Points on a hilly landscape, in no order, each with its height.
A ball rolls from a point to the lowest of its 6 nearest points, and stops where none of them is lower. Distance is the straight distance between rows; heights are no part of it.
Z824: -7.8 7.5 2.4 23.6 -29.9 23.8 -11.6 0.2 0.6 -3.4 -7.5 -11.7 -5.6 10.7 5.0
 -8.9 5.9 -15.3 22.4 -6.9 11.0 -4.9 16.4 17.7 -2.6  height 149
Z828: -0.8 -4.4 -3.8 -16.2 4.3 -9.0 4.1 0.6 -1.5 -15.4 21.7 6.8 -14.0 3.1 4.7
 13.3 26.7 -4.4 -8.3 18.6 -2.4 14.4 -10.4 -22.6 1.4  height 436
Z64: 4.7 4.9 7.3 9.7 5.8 8.9 2.8 -14.6 21.4 0.2 -18.4 7.7 12.6 1.6 -1.3 -3.0
 -17.2 3.8 13.6 -17.5 1.5 0.3 -2.7 14.1 1.0  height 348
Z243: 1.7 -1.6 6.7 15.8 -8.6 -12.6 -5.7 -2.1 -15.3 6.6 -6.0 -4.5 2.7 -8.2 3.7
 -12.6 -0.5 -1.1 6.2 7.6 -8.1 -1.2 4.1 -4.6 -7.5  height 289
Z251: 11.5 6.5 -5.9 5.1 20.5 -3.4 -12.2 -15.5 32.0 13.0 -22.8 10.6 27.8 1.3
 -9.9 -0.5 -28.9 11.3 -8.3 -10.6 -3.9 2.3 8.1 10.6 10.7  height 432
Z403: 14.1 -4.6 -9.4 -1.8 4.6 -21.5 -17.0 -9.9 1.5 16.3 -10.0 -0.1 31.4 -6.0
 -9.1 -18.9 -19.3 15.0 -11.5 10.5 -9.5 -4.3 1.4 1.3 -6.3  height 440
Z344: 2.1 5.9 6.1 25.7 -12.0 11.3 0.3 -8.2 2.7 -6.0 -16.8 -3.8 -7.4 -1.4 11.1
 -4.5 -3.9 -8.6 17.9 -8.4 13.4 0.7 9.9 18.1 -4.9  height 275
Z856: 18.8 10.2 7.1 5.3 23.7 -3.8 2.2 -9.1 29.2 20.1 -27.8 24.7 29.9 -4.7 -9.9
 17.2 -38.0 24.7 -5.3 -30.8 4.0 -33.9 2.4 9.3 32.4  height 449
Z359: -0.4 -18.6 -18.9 -28.7 4.2 -7.2 -0.3 -1.4 2.6 -7.9 3.8 -8.4 -17.2 14.1
 -1.2 21.8 30.3 -2.3 -16.7 29.9 11.2 22.1 -5.4 -25.1 -6.9  height 622
Z881: 2.9 14.0 25.7 8.7 -4.2 24.3 16.5 -4.6 8.3 -16.5 -17.7 6.8 -9.8 -9.0 7.0
 -5.5 -18.7 1.4 22.8 -39.0 6.4 -7.3 -5.1 22.4 1.1  height 183
Z39: 5.6 -16.7 -22.3 -25.5 23.5 -33.1 -10.1 -6.7 -11.2 11.9 2.3 6.4 -2.9 8.2
 -18.9 36.5 10.5 9.3 -28.6 28.2 9.5 2.8 -11.0 -25.9 11.0  height 426
Z367: -13.0 -0.6 -1.6 0.4 -2.0 -12.9 -0.9 13.1 -16.5 -5.4 15.8 -10.4 -5.7 0.0
 11.3 -0.8 15.9 -7.4 1.0 13.4 -12.8 -5.8 3.9 -14.7 -8.0  height 300
Z691: 6.7 -10.7 -14.6 -20.7 24.6 -30.7 -5.5 7.1 -12.9 5.1 8.4 9.9 -3.0 -3.5
 -7.8 24.0 4.5 9.0 -23.0 19.1 1.1 3.0 -17.2 -17.3 2.7  height 421
Z815: 6.5 -0.1 -0.3 10.7 11.0 2.9 -3.2 -16.1 25.6 13.6 -21.1 14.2 19.3 -4.1
 -4.5 1.0 -27.6 13.6 1.2 -12.1 -4.7 1.1 2.2 14.6 11.2  height 450
Z623: 0.6 4.8 12.8 19.6 -15.9 29.5 15.0 -3.9 0.4 -11.6 -15.0 3.2 -13.7 -11.9
 15.0 -6.1 -4.6 -10.4 28.2 -27.1 11.2 -3.2 9.2 25.3 11.9  height 263
Z213: 15.3 -6.7 8.5 3.3 26.4 -15.7 3.5 -9.3 29.7 18.7 -26.3 34.4 35.1 1.6 -4.1
 16.2 -34.3 21.9 -7.2 -31.2 4.6 -35.8 -5.4 11.8 38.3  height 451
Z228: 16.3 6.3 8.5 12.8 19.4 10.4 26.6 -16.2 29.9 7.9 -21.1 18.4 20.3 -6.4 0.7
 3.2 -21.9 16.1 2.5 -50.0 -4.0 -30.8 1.2 6.8 13.1  height 406
Z85: 3.3 -6.1 -7.3 -6.9 12.0 -26.6 -9.7 -4.5 -10.4 8.5 3.9 0.9 16.5 -11.4
 -10.8 1.7 -3.5 13.0 -15.2 9.6 -11.6 -6.1 4.6 -7.5 -12.5  height 354
Z231: 8.7 10.3 3.5 15.9 -4.8 5.9 2.0 -17.1 6.4 6.2 -23.6 3.9 -2.1 -0.2 -0.9
 -11.1 -18.0 -1.1 17.6 -13.7 2.8 8.6 4.4 8.1 3.6  height 247
Z551: 5.4 18.9 35.9 18.1 -18.2 31.1 23.3 -0.2 -1.2 -10.9 2.8 9.5 -6.5 -7.9 9.7
 -20.1 -23.7 -0.7 13.1 -57.1 -11.2 -16.9 9.4 23.5 -3.8  height 118
Z710: -2.3 2.9 -2.2 9.6 -3.1 -11.0 -5.4 6.0 -16.0 3.9 15.5 -2.5 4.7 -9.0 -0.1
 -8.6 17.2 1.1 -0.5 6.5 -13.5 -1.0 -5.1 -10.6 -7.7  height 292
Z634: -25.7 11.5 3.9 4.9 -27.9 20.4 7.8 32.6 -15.8 -19.4 36.5 -7.5 -24.7 4.2
 1.6 -22.4 11.8 -15.2 13.9 18.9 -3.1 6.3 -10.5 -1.4 -12.8  height 360
Z462: 4.4 -12.4 -9.9 -17.2 12.1 -10.2 5.1 -5.2 -6.1 -12.7 19.5 -2.2 -15.7 6.6
 -1.2 19.3 29.3 -2.5 -14.1 22.3 7.0 18.3 -5.3 -20.9 -12.2  height 592
Z10: -14.0 9.1 8.2 19.1 -14.6 8.8 -0.1 10.6 -11.3 -5.4 16.4 -15.3 -0.2 -2.8
 5.8 -14.9 13.1 -8.8 5.2 10.7 -7.1 -0.5 12.8 -0.5 -8.4  height 302
Z679: -7.9 5.5 8.6 23.9 -21.3 33.2 8.2 5.3 8.0 -15.6 -3.6 -9.5 -19.8 -9.2 9.5
 -13.5 -2.2 -19.0 30.9 -27.2 11.3 -5.9 8.7 20.7 7.0  height 303
Z235: 14.4 2.3 8.6 8.2 10.7 11.9 19.4 -15.0 24.1 -3.3 -16.4 13.4 6.2 -0.2 1.3
 0.2 -23.8 5.4 11.4 -34.2 -2.0 -5.3 3.9 14.4 8.1  height 568
Z82: 13.7 -2.7 -12.2 -10.4 22.6 -10.4 -23.7 -17.7 27.3 22.4 -26.2 3.3 44.2
 -0.8 -8.1 0.2 -23.8 12.5 -17.7 -3.4 -6.7 -14.9 4.2 6.9 20.9  height 424
Z667: 11.8 -0.3 0.2 -3.8 24.2 -24.0 -26.7 -11.5 28.4 14.3 -27.6 16.0 38.4 -8.1
 -3.7 8.3 -42.1 19.4 -23.7 -10.0 5.3 -17.8 -2.7 8.1 34.4  height 460
Z778: -6.4 -11.3 -6.4 -30.6 2.2 -8.5 4.9 -3.3 -8.7 -22.1 15.1 -10.7 -22.6 19.6
 -0.4 18.9 19.6 -7.2 -12.3 25.0 8.0 22.4 -9.6 -18.6 -17.5  height 467
Z512: 3.5 -8.3 -23.2 -35.7 3.8 -10.5 -5.7 1.4 -6.1 0.1 -0.1 -15.7 -14.3 27.6
 -6.9 15.9 32.6 -2.7 -9.5 43.2 20.7 30.7 -1.4 -20.7 -16.1  height 458
Z355: 10.8 -2.6 -6.5 7.0 5.9 -10.4 -2.9 -7.3 13.7 18.4 -19.7 2.1 21.1 -4.6
 -11.6 -12.5 -19.1 6.7 -5.1 3.8 -0.8 8.1 3.6 4.3 -1.0  height 606
Z970: -11.2 4.9 4.7 21.5 -19.7 16.9 -9.8 6.0 -7.7 3.3 -4.5 -8.9 1.1 1.7 2.2
 -12.4 7.0 -9.3 18.2 0.9 9.5 -7.3 18.1 8.5 -13.1  height 270
Z137: 9.7 4.4 1.8 9.4 0.7 -13.2 -15.8 -9.3 -3.2 18.0 -8.4 -5.3 7.1 -1.3 -3.5
 -16.4 -10.7 4.3 3.6 7.2 1.0 0.9 9.7 4.8 -0.6  height 475
Z910: -15.7 1.4 5.8 14.0 -17.5 7.7 -6.9 9.5 -10.6 0.0 5.1 -4.1 0.9 1.4 3.5
 -14.5 10.9 -8.8 7.7 5.8 -3.0 0.3 10.5 5.4 -9.8  height 295
Z841: -11.7 1.2 1.7 1.6 -12.7 8.8 0.3 20.6 -16.2 -11.2 32.0 -13.2 -7.5 -0.4
 10.6 -12.5 13.2 -5.5 3.3 13.1 -8.8 13.3 -3.1 -8.0 -11.8  height 417
Z954: 14.4 12.5 27.4 10.9 7.4 17.6 25.7 -9.0 10.1 -1.3 -9.0 14.7 7.9 -8.3 7.4
 -13.8 -18.6 7.7 12.3 -58.1 -9.5 -27.7 11.8 10.2 6.4  height 541
Z649: -8.7 -7.8 3.5 2.7 7.8 -10.0 0.2 8.1 -15.8 -3.5 11.8 0.3 -8.4 -13.8 8.1
 2.6 19.9 2.5 -4.7 19.0 -13.9 -0.6 3.6 -15.7 -4.2  height 304
Z445: 15.6 -10.5 -11.1 -6.4 16.1 -17.9 -23.7 -13.6 2.9 23.1 3.0 0.9 28.7 -10.3
 -21.7 0.5 -12.0 22.7 -16.5 1.7 -14.0 -6.3 3.0 1.0 3.9  height 392
Z542: -6.7 8.1 7.1 15.8 -13.7 18.1 -3.8 1.5 -7.0 -7.9 -12.1 -10.0 -9.2 0.3 8.6
 -8.8 -4.2 -13.7 19.3 -7.2 11.3 -0.7 8.3 13.0 -3.4  height 305
Z545: -4.2 4.8 19.0 5.4 -16.6 22.7 18.7 -0.1 -2.1 -15.2 -10.3 9.5 -13.1 -7.9
 12.9 -1.6 -10.8 -12.1 33.9 -40.3 9.7 -5.3 -3.7 22.8 9.5  height 184
Z343: 4.2 -10.8 -20.3 -21.7 20.8 -23.4 -7.6 -0.6 -2.1 2.0 11.4 1.8 -10.2 -5.0
 -10.1 33.8 13.0 7.5 -16.9 18.4 -1.6 9.2 -17.2 -23.1 8.0  height 429
Z790: 8.6 -19.9 -34.7 -38.4 15.3 -28.1 -20.9 8.8 -5.7 17.9 -2.9 -2.1 8.8 21.0
 -13.8 26.8 33.4 14.9 -37.0 50.2 22.6 18.8 -3.5 -21.3 3.5  height 464
Z275: 1.9 -14.2 -11.3 -21.5 31.6 -32.3 -17.9 -0.7 -4.9 10.0 7.4 10.2 5.8 -1.9
 -23.3 26.4 -7.0 11.9 -22.4 18.9 1.2 -1.7 -13.7 -15.6 0.1  height 404
Z212: 7.9 -1.0 -2.0 3.3 30.7 -13.0 -14.0 -12.4 28.6 18.1 -35.6 21.9 41.0 3.4
 -7.8 13.5 -40.9 22.2 -13.2 -13.6 2.9 -24.6 -5.0 5.6 40.2  height 445
Z854: -19.9 -2.0 0.1 -5.8 -24.9 14.2 15.4 22.4 -27.0 -23.7 33.7 -11.2 -37.6
 2.9 4.9 -14.3 15.1 -28.8 9.4 27.9 5.8 20.4 -24.0 -8.3 -6.6  height 435
Z894: 6.3 8.4 5.9 12.9 -3.1 -6.0 -10.3 -11.0 2.0 10.3 -20.9 -0.1 -2.3 -3.9
 -1.0 -10.2 -8.4 5.3 7.8 -0.7 0.2 8.7 6.9 13.9 -2.2  height 271
Z541: -11.3 -7.6 -9.5 -19.2 -7.0 2.2 4.8 2.7 -11.7 -21.3 25.5 -16.5 -22.5 2.5
 6.3 10.4 27.9 -5.7 -10.7 23.2 -6.1 21.7 -14.7 -20.0 -16.5  height 437
Z754: -6.4 -12.3 -9.4 -24.4 -8.6 1.2 5.3 6.3 -17.7 -20.9 27.1 -9.3 -19.5 5.4
 6.3 6.8 24.0 -13.6 -5.5 18.5 -2.6 24.0 -12.5 -18.4 -9.7  height 442
Z628: 9.9 -1.7 -4.9 -3.1 6.6 -22.5 -18.1 -11.4 -9.5 20.9 -3.0 -6.0 13.6 -8.4
 -1.0 -11.9 -11.2 12.4 1.3 13.4 -9.6 -2.1 4.1 0.5 -2.4  height 441
Z81: 1.5 -11.1 -18.7 -24.3 20.5 -21.0 -3.5 -2.2 4.3 -2.6 5.8 -0.7 -15.8 8.6
 -4.4 26.1 24.5 2.1 -20.3 26.5 8.7 17.4 -9.6 -23.1 -0.8  height 550
Z916: 7.7 -10.5 -32.2 -30.6 14.6 -17.5 -10.0 -4.0 -1.6 4.1 -6.8 -9.1 -8.8 21.6
 -7.5 26.8 28.7 -6.0 -21.4 35.7 18.3 32.5 -0.2 -22.8 3.7  height 555
Z671: 2.3 -5.6 1.9 -0.2 0.7 -21.7 -11.1 3.7 -11.0 5.6 7.8 4.5 7.0 -9.0 -3.2
 4.7 11.4 0.5 -8.2 15.2 -15.9 -8.4 -5.4 -14.3 0.1  height 313
Z147: 2.6 7.4 7.3 23.1 -9.6 -6.3 -14.8 0.4 -5.4 18.6 -9.9 -5.9 5.0 -9.0 10.8
 -15.5 -0.3 -1.9 11.8 3.7 -1.8 -3.2 17.0 1.8 -2.9  height 274
Z706: 9.4 6.1 21.2 13.2 0.4 11.1 30.1 -13.4 21.1 1.3 -18.6 14.3 3.4 -2.4 9.1
 -5.6 -24.7 5.3 14.0 -45.5 -2.6 -18.8 5.4 22.2 -1.5  height 547
Z714: 4.7 -14.6 -31.1 -31.2 9.5 -19.1 -12.6 0.4 -4.5 11.9 -3.5 -17.9 -4.7 19.1
 -8.7 21.5 32.1 0.1 -26.6 47.4 25.2 20.4 -7.0 -20.0 -3.8  height 514
Z408: 5.4 -12.2 -22.9 -28.9 21.3 -14.1 -13.3 -5.6 -0.3 3.4 -2.6 -3.6 -6.8 16.1
 -11.6 28.6 27.6 10.4 -25.8 30.4 1.0 13.6 -2.8 -27.8 7.2  height 455
Z293: 6.5 -17.6 -27.5 -36.3 18.1 -35.0 -18.8 1.5 -5.4 4.1 -5.2 4.0 -0.5 14.3
 -7.2 32.8 16.9 2.8 -29.4 37.8 19.5 7.0 -9.8 -25.0 14.7  height 438
Z115: -12.8 -2.3 -4.4 -13.3 -10.2 5.5 4.6 13.7 -22.0 -21.6 34.0 -12.5 -17.6
 -3.8 7.8 -7.9 17.9 -7.5 -1.8 21.1 -13.1 22.3 -6.1 -7.9 -16.4  height 498
Z836: 11.0 19.0 33.3 6.4 -7.5 26.3 33.0 -3.9 5.1 -3.4 -2.9 13.2 -2.4 -9.7 12.4
 -15.3 -19.4 1.4 11.2 -60.8 -5.2 -25.3 5.6 20.0 3.8  height 210
Z186: 14.0 3.6 6.8 15.1 0.2 -6.8 -2.9 -15.2 7.3 16.4 -20.1 -5.7 11.3 -0.3 -0.3
 -10.5 -23.8 3.5 6.4 -1.8 7.6 8.7 0.1 18.6 -4.8  height 457
Z685: 1.9 3.5 -2.9 11.3 0.2 -6.9 -12.8 -16.9 11.2 9.9 -26.8 -4.1 20.5 -3.2
 -8.6 -6.3 -23.0 7.0 2.3 -1.7 -3.6 6.8 11.0 5.3 3.9  height 585
Z868: 6.5 -11.9 -9.0 -19.4 20.8 -20.4 0.1 4.7 -8.8 4.8 6.9 7.6 0.5 -0.4 -1.4
 27.1 18.0 6.5 -13.5 13.7 -1.9 2.5 -11.9 -21.2 4.6  height 430
Z997: 2.3 -12.7 -18.2 -20.3 23.6 -26.8 -1.2 0.5 -1.0 -1.8 3.4 8.1 -12.9 5.0
 -5.8 31.3 23.5 3.1 -19.7 29.5 -2.0 10.6 -4.9 -21.4 12.1  height 453
Z811: 7.8 -11.7 -14.0 -6.3 17.9 -17.2 -31.2 -20.2 15.0 17.2 -13.8 2.8 41.7
 -5.1 -16.8 -2.8 -18.3 17.5 -26.4 0.8 -11.3 -10.7 5.3 13.0 21.5  height 412
Z922: 11.5 2.1 7.2 8.8 25.1 -4.4 4.9 -13.2 34.7 12.2 -28.9 22.0 23.1 -3.1 -3.5
 11.7 -28.0 16.7 -7.0 -25.6 3.5 -28.7 0.7 9.8 33.0  height 447
Z195: -17.0 6.2 0.3 -3.7 -24.2 18.4 12.1 25.4 -24.5 -25.3 36.7 -7.9 -27.0 5.5
 2.1 -14.5 11.3 -23.7 5.0 14.1 -4.0 14.7 -12.3 2.9 -15.0  height 466
Z842: -5.6 5.0 3.8 14.0 -14.4 -3.2 -1.1 2.2 -13.3 0.5 5.1 -6.0 0.9 -2.3 8.1
 -12.3 9.5 -9.9 0.3 8.3 -3.3 -7.1 10.8 -3.1 -11.7  height 286
Z692: 0.8 -7.6 -2.6 1.3 2.0 -16.8 -5.1 4.6 -12.5 9.6 0.6 -3.8 8.3 -12.0 2.6
 -4.8 8.5 5.1 -0.2 11.6 -8.4 -2.2 5.6 -10.6 -0.1  height 299
Z592: -21.5 15.9 11.6 15.2 -30.6 33.0 10.3 21.3 -12.2 -9.0 30.1 -15.0 -19.8
 3.2 -6.8 -20.1 5.5 -12.8 16.0 11.1 -3.5 -1.5 -0.7 7.5 -22.9  height 306
Z489: -15.5 16.0 6.4 24.5 -21.5 18.5 -3.2 23.0 -12.1 -8.6 16.4 -15.1 -4.4 1.5
 5.4 -23.0 8.2 -8.4 9.8 13.8 -10.2 -2.5 4.6 -2.7 -16.8  height 324
Z56: 0.6 9.2 24.8 4.5 -5.9 27.5 33.2 -4.1 -0.3 -11.6 -5.5 12.9 -14.9 -8.4
 20.6 -14.6 -21.0 -3.8 21.1 -54.5 1.4 -14.9 6.0 24.1 2.1  height 152
Z154: -22.0 2.6 -2.6 -6.7 -28.1 16.2 6.5 28.6 -27.1 -21.0 38.2 -9.6 -44.1 3.8
 3.4 -23.4 21.5 -25.5 14.6 23.8 4.0 25.1 -12.1 -11.0 -2.8  height 419
Z429: -16.4 11.5 8.3 17.5 -29.7 27.1 0.5 17.6 -10.2 -7.2 17.7 -13.2 -0.8 2.2
 -2.7 -23.8 11.0 -9.9 18.8 3.9 2.9 4.9 9.9 9.8 -20.7  height 297
Z904: 8.3 7.9 2.5 4.3 18.7 -1.5 9.7 -7.9 36.7 18.7 -24.2 26.1 20.9 1.3 -9.3
 13.5 -26.2 14.7 -1.3 -33.0 1.7 -31.1 3.1 8.0 20.6  height 446
Z578: -4.8 -1.2 12.6 20.1 -17.4 28.1 -1.1 -1.6 3.9 -8.4 -11.5 -6.1 -11.5 -4.8
 6.7 -8.0 0.7 -13.0 31.2 -15.4 14.3 0.4 6.8 18.8 3.0  height 400
Z184: -1.0 -9.7 -12.1 -9.3 11.6 -20.0 -0.2 3.4 -14.0 -1.0 7.2 4.2 -12.0 -6.1
 -1.1 18.7 20.4 6.7 -12.5 22.3 -2.3 4.4 -11.4 -25.7 4.0  height 444
Z796: -17.5 6.3 0.2 -2.0 -15.5 9.5 12.3 23.4 -18.8 -16.7 33.7 -13.5 -11.4 -1.3
 3.9 -10.8 24.1 -11.2 -2.0 15.3 -15.7 11.9 -5.9 -1.7 -15.4  height 511
Z478: 9.5 -4.6 -14.5 -4.8 21.5 -16.0 -29.0 -9.5 32.4 18.5 -22.8 2.7 47.0 -1.1
 -6.7 4.6 -31.3 16.4 -25.3 -8.7 -5.4 -9.7 1.9 14.5 31.0  height 439
Z398: -13.0 -0.4 -1.7 -12.9 -23.5 8.1 11.6 20.2 -14.6 -24.8 27.1 -12.6 -32.8
 6.7 0.9 -3.9 19.3 -13.5 6.3 25.0 1.1 27.1 -18.0 -4.6 -18.7  height 491
Z766: 14.0 5.1 -9.5 -0.8 21.4 -7.4 -13.1 -9.0 26.0 23.3 -16.7 -0.2 39.2 0.8
 -8.5 -1.1 -25.0 17.3 -15.5 -10.9 1.1 -2.9 3.7 3.7 14.1  height 427
Z112: -6.7 -11.1 -18.0 -29.9 -6.2 -1.0 3.4 5.1 -22.9 -20.1 12.3 -16.8 -26.8
 17.8 0.1 13.5 28.4 -13.6 -5.3 32.6 14.8 32.8 -19.1 -21.4 -18.0  height 384
Z584: -11.7 -0.7 7.7 28.3 -23.3 26.4 -3.1 2.0 2.9 -12.0 -7.9 -10.6 -4.1 -4.1
 7.4 -9.1 7.9 -10.9 19.9 -16.0 12.7 -2.2 10.9 13.8 -4.2  height 336
Z974: -1.3 18.1 34.8 5.8 -16.9 34.3 25.5 7.2 -6.3 -6.5 -2.1 10.5 -8.0 -8.5
 12.8 -26.2 -34.3 -8.9 21.9 -57.3 -5.9 -22.4 12.9 24.6 0.5  height 147
Z191: -0.2 4.8 11.0 25.3 -5.7 3.0 -6.7 -13.3 3.8 4.2 -20.4 -5.8 5.3 0.8 4.7
 -10.7 -12.1 -2.6 19.6 -4.2 13.0 0.2 8.3 16.5 6.8  height 253
Z69: 0.7 -15.8 -19.1 -32.1 -2.7 -2.2 3.8 -2.8 -8.7 -14.7 9.1 -12.6 -24.5 18.1
 -2.7 17.0 28.8 -4.3 -10.5 37.2 17.4 31.9 -7.4 -22.4 -22.5  height 115
Z993: 4.4 10.4 11.5 16.0 -2.0 12.8 8.3 -20.0 12.2 -5.2 -24.8 1.0 -3.9 -5.2 1.5
 -1.7 -15.7 -1.9 18.7 -23.5 3.5 7.1 1.3 16.3 1.3  height 225
Z977: -8.7 -3.5 -5.4 -11.7 0.4 -0.4 10.1 13.3 -7.2 -15.7 24.5 -4.5 -14.8 0.0
 4.6 6.6 26.2 -7.4 -10.0 18.8 -10.2 13.8 -5.7 -10.5 -16.1  height 355
Z928: -2.4 5.2 3.0 16.3 -9.4 -13.9 -14.2 2.3 -16.0 8.3 -3.9 -3.8 7.8 -7.3 4.5
 -16.0 -0.9 -2.1 1.5 6.2 -4.4 -5.0 4.7 3.2 -10.3  height 282
Z752: 0.8 -14.4 -21.9 -34.5 3.3 -12.1 -8.8 -8.4 0.1 -0.8 9.4 -2.2 -11.4 16.8
 3.5 28.3 35.6 1.9 -23.1 35.5 17.1 19.5 -4.8 -25.9 -7.4  height 658
Z104: -16.2 15.5 8.1 9.6 -27.8 20.0 5.3 23.5 -12.6 -6.5 25.2 -13.3 0.2 8.5 2.0
 -17.5 6.5 -17.1 6.5 11.8 -7.7 1.4 6.5 2.9 -25.1  height 328
Z194: 11.6 -15.6 -5.2 -12.4 20.9 -27.9 -12.1 1.4 -12.9 12.4 2.8 7.6 12.6 -15.5
 -20.7 8.2 -7.6 17.3 -23.5 8.0 -13.0 -12.6 -1.3 -10.6 -6.6  height 374
Z569: 7.5 8.2 22.5 7.2 3.5 16.7 27.4 -9.2 14.4 -5.0 -15.4 6.8 -0.1 -6.9 5.0
 -3.2 -15.0 12.2 21.9 -38.9 -1.2 -9.3 2.9 20.1 0.4  height 315
Z381: -16.7 8.9 3.3 23.5 -29.6 37.8 6.4 11.3 -5.6 -11.5 -0.4 -18.5 -18.9 2.5
 -5.6 -15.6 6.5 -16.0 36.1 -13.6 8.8 -4.2 12.9 10.5 -9.4  height 394
Z723: -13.7 8.6 11.0 22.9 -27.9 27.8 -7.0 14.9 -2.2 -6.2 5.6 -13.7 -0.7 3.4
 2.7 -14.6 13.8 -11.1 18.5 5.4 3.0 -1.2 14.5 7.3 -12.9  height 296
Z424: 14.4 -18.4 -7.5 -10.3 25.4 -36.0 -10.3 -0.9 -16.3 13.7 9.5 12.5 15.1
 -4.0 -20.9 17.7 -6.0 23.9 -25.1 13.4 -12.5 -9.1 -9.8 -7.6 -1.9  height 393
Z834: -21.5 8.5 -3.1 -2.6 -24.7 17.0 13.2 29.5 -23.8 -20.8 39.4 -10.3 -39.5
 7.7 0.0 -25.2 13.1 -30.7 16.5 17.9 -1.2 16.4 -10.6 -6.1 -7.6  height 433
Z307: -8.0 8.3 3.7 6.2 -6.7 -7.5 -3.5 14.1 -12.6 -3.4 19.6 -7.8 -3.8 1.0 9.0
 -6.5 18.5 -7.0 -6.6 6.9 -14.5 -4.3 11.8 -4.1 -15.9  height 293
Z513: -22.4 11.8 5.3 8.7 -15.9 18.2 10.6 25.4 -18.4 -11.1 32.3 -9.6 -15.9 1.7
 8.9 -13.1 8.2 -14.1 5.0 10.4 -10.9 5.0 -6.4 -3.5 -24.5  height 401
Z314: 19.4 9.6 21.9 7.6 9.4 8.2 19.7 -12.5 24.5 8.9 -9.4 17.4 11.7 -11.1 7.3
 3.6 -12.1 10.7 0.0 -58.2 -10.1 -39.5 12.2 6.9 7.2  height 128
Z467: -13.4 -7.1 -10.1 -22.2 -17.8 9.7 6.8 7.9 -28.0 -27.1 29.9 -6.8 -40.0 4.9
 2.7 -0.1 25.7 -21.4 12.9 28.9 16.1 25.7 -16.5 -11.7 -7.8  height 443
Z170: -13.0 6.0 6.9 19.2 -24.1 27.5 3.5 1.0 8.0 -15.6 -8.4 -8.5 -16.6 -3.9 5.4
 -11.0 -1.4 -12.2 37.8 -24.6 13.2 -7.8 1.0 18.4 7.1  height 399
Z574: 19.1 -1.5 -0.3 10.4 21.6 -4.6 -1.3 -12.4 34.5 13.7 -23.7 17.4 22.1 -1.1
 0.4 11.2 -21.1 15.7 -6.6 -27.0 2.7 -22.3 6.3 12.8 27.0  height 448
Z618: 4.7 0.6 -4.2 4.0 23.4 -7.5 -19.3 -11.4 28.7 19.5 -29.8 11.8 34.0 0.6 0.5
 9.8 -25.4 13.8 -20.2 -21.6 1.5 -9.4 -1.9 9.2 30.6  height 428
Z180: 10.2 10.1 10.8 12.9 22.2 9.9 19.0 -11.7 33.9 5.0 -16.4 20.4 13.1 0.5 1.9
 9.1 -24.9 13.4 1.9 -37.6 -4.3 -17.0 1.3 15.9 9.7  height 473
Z767: -16.0 -7.7 -7.4 -21.9 -10.0 8.9 12.1 12.3 -19.1 -17.5 28.2 -9.0 -31.9
 -0.1 4.5 1.8 20.3 -12.5 -0.3 25.4 -0.1 23.4 -10.7 -10.9 -10.2  height 480
Z982: 6.9 -12.7 -11.1 -19.7 17.1 -30.4 -21.4 -5.1 -8.8 12.4 1.8 7.8 25.0 -7.0
 -23.0 5.3 -8.8 18.3 -30.3 6.5 -20.0 -8.6 -8.3 -12.4 -1.9  height 389
Z118: 4.3 -1.6 2.1 8.5 -6.1 -21.5 -14.5 2.6 -12.3 15.7 -2.5 -1.4 7.4 -7.3 -3.5
 -12.7 -3.5 2.5 1.3 11.9 -3.2 -9.5 5.0 -5.3 -6.8  height 182
Z959: 11.1 3.9 -7.7 -1.4 19.0 -17.1 -23.4 -15.1 34.3 20.8 -24.1 17.5 40.4 5.5
 -4.5 4.8 -30.6 17.6 -17.5 -10.3 5.4 -18.6 0.5 10.2 35.5  height 434
Z931: 10.3 4.7 19.3 4.4 8.0 7.4 26.0 -10.6 17.5 3.6 -17.8 14.5 10.7 -4.6 13.1
 3.6 -17.1 11.1 1.5 -53.0 -4.7 -22.1 8.1 13.8 10.3  height 569
Z930: -6.7 8.3 17.6 12.1 -13.9 34.0 22.8 5.0 -3.0 -18.5 -11.5 2.6 -20.7 -5.0
 10.5 -11.9 -17.3 -16.8 21.2 -45.1 4.3 -10.0 -1.9 32.5 9.0  height 173
Z732: -4.0 -12.4 -13.7 -20.2 13.5 -15.5 0.7 -0.5 0.2 -0.9 9.1 -1.3 -10.6 9.4
 8.7 23.2 26.6 -0.5 -14.3 20.6 -2.4 10.5 -10.5 -29.0 -6.6  height 513
Z183: -12.1 -1.6 -1.8 -4.1 -5.7 0.1 9.2 9.2 -9.2 -10.1 23.5 -2.8 3.6 -2.6 13.9
 -2.0 26.5 -11.4 -3.3 15.4 -13.4 2.8 0.2 -6.1 -8.3  height 312
Z25: -12.8 -8.8 -2.7 -12.9 -24.8 18.8 11.6 20.9 -23.4 -27.1 31.6 -17.2 -47.8
 8.7 -2.5 -6.5 25.3 -30.7 14.1 30.3 2.1 22.1 -17.8 -11.5 -1.1  height 431
Z18: 0.6 8.1 3.9 18.1 -20.2 9.7 -12.8 -9.1 -3.6 6.0 -15.2 -2.1 -6.2 -2.2 8.5
 -11.6 -7.7 -4.0 11.9 -0.1 4.4 3.6 9.6 10.4 -5.2  height 264
Z586: -5.1 -11.3 -15.1 -15.1 16.7 -14.5 3.2 2.2 1.3 -3.5 13.2 -0.1 -9.5 8.4
 0.3 23.7 24.0 -5.4 -13.1 21.0 0.4 14.7 -10.9 -26.4 2.2  height 548
Z485: 10.4 -5.0 -1.4 6.0 -1.6 -15.6 -19.4 -12.5 -7.4 20.7 -9.2 -3.2 14.3 -5.0
 -6.7 -13.2 -16.0 7.2 -2.9 1.9 -3.2 -1.4 6.7 4.3 -3.7  height 584
Z968: 8.4 -9.8 -5.0 -5.5 13.3 -26.5 -15.0 -8.3 -9.3 21.7 -5.7 2.6 25.6 -15.2
 -13.1 2.1 -10.0 18.7 -16.5 6.9 -15.8 -5.9 0.4 -4.1 -3.7  height 377
Z570: 4.3 19.6 35.1 8.0 -5.9 28.0 27.5 -3.9 -2.3 3.0 3.8 18.6 6.9 -6.6 20.2
 -17.3 -24.4 2.7 11.0 -65.5 -9.7 -27.6 14.1 17.3 -3.1  height 207
Z599: -11.5 12.8 7.8 27.7 -27.9 26.7 1.1 10.7 1.7 -5.0 8.9 -11.8 -1.1 7.5 -3.3
 -14.4 7.2 -14.9 16.4 3.2 3.5 -3.6 13.1 5.8 -11.5  height 281
Z289: 7.0 2.6 5.5 12.8 17.2 0.2 9.0 -17.1 34.8 8.0 -25.8 2.6 10.7 5.3 -2.6
 10.1 -23.7 9.1 10.6 -19.0 2.4 -7.2 1.4 16.8 7.9  height 476

Call two points neighbours if one is among the 6 nearest of the other. Go from one point of each pair to the other, from neighbour to neighbour, staying as low as possible. Name the highest point that can't be avoided.
Z824 and Z551 -> Z970
Z69 and Z824 -> Z541
Z551 and Z118 -> Z147

For each start below, name the point where the ball stops.
Z195 -> Z824
Z467 -> Z824
Z170 -> Z551
Z766 -> Z118
Z398 -> Z824
Z578 -> Z551
Z856 -> Z118
Z81 -> Z118
Z235 -> Z551
Z834 -> Z824
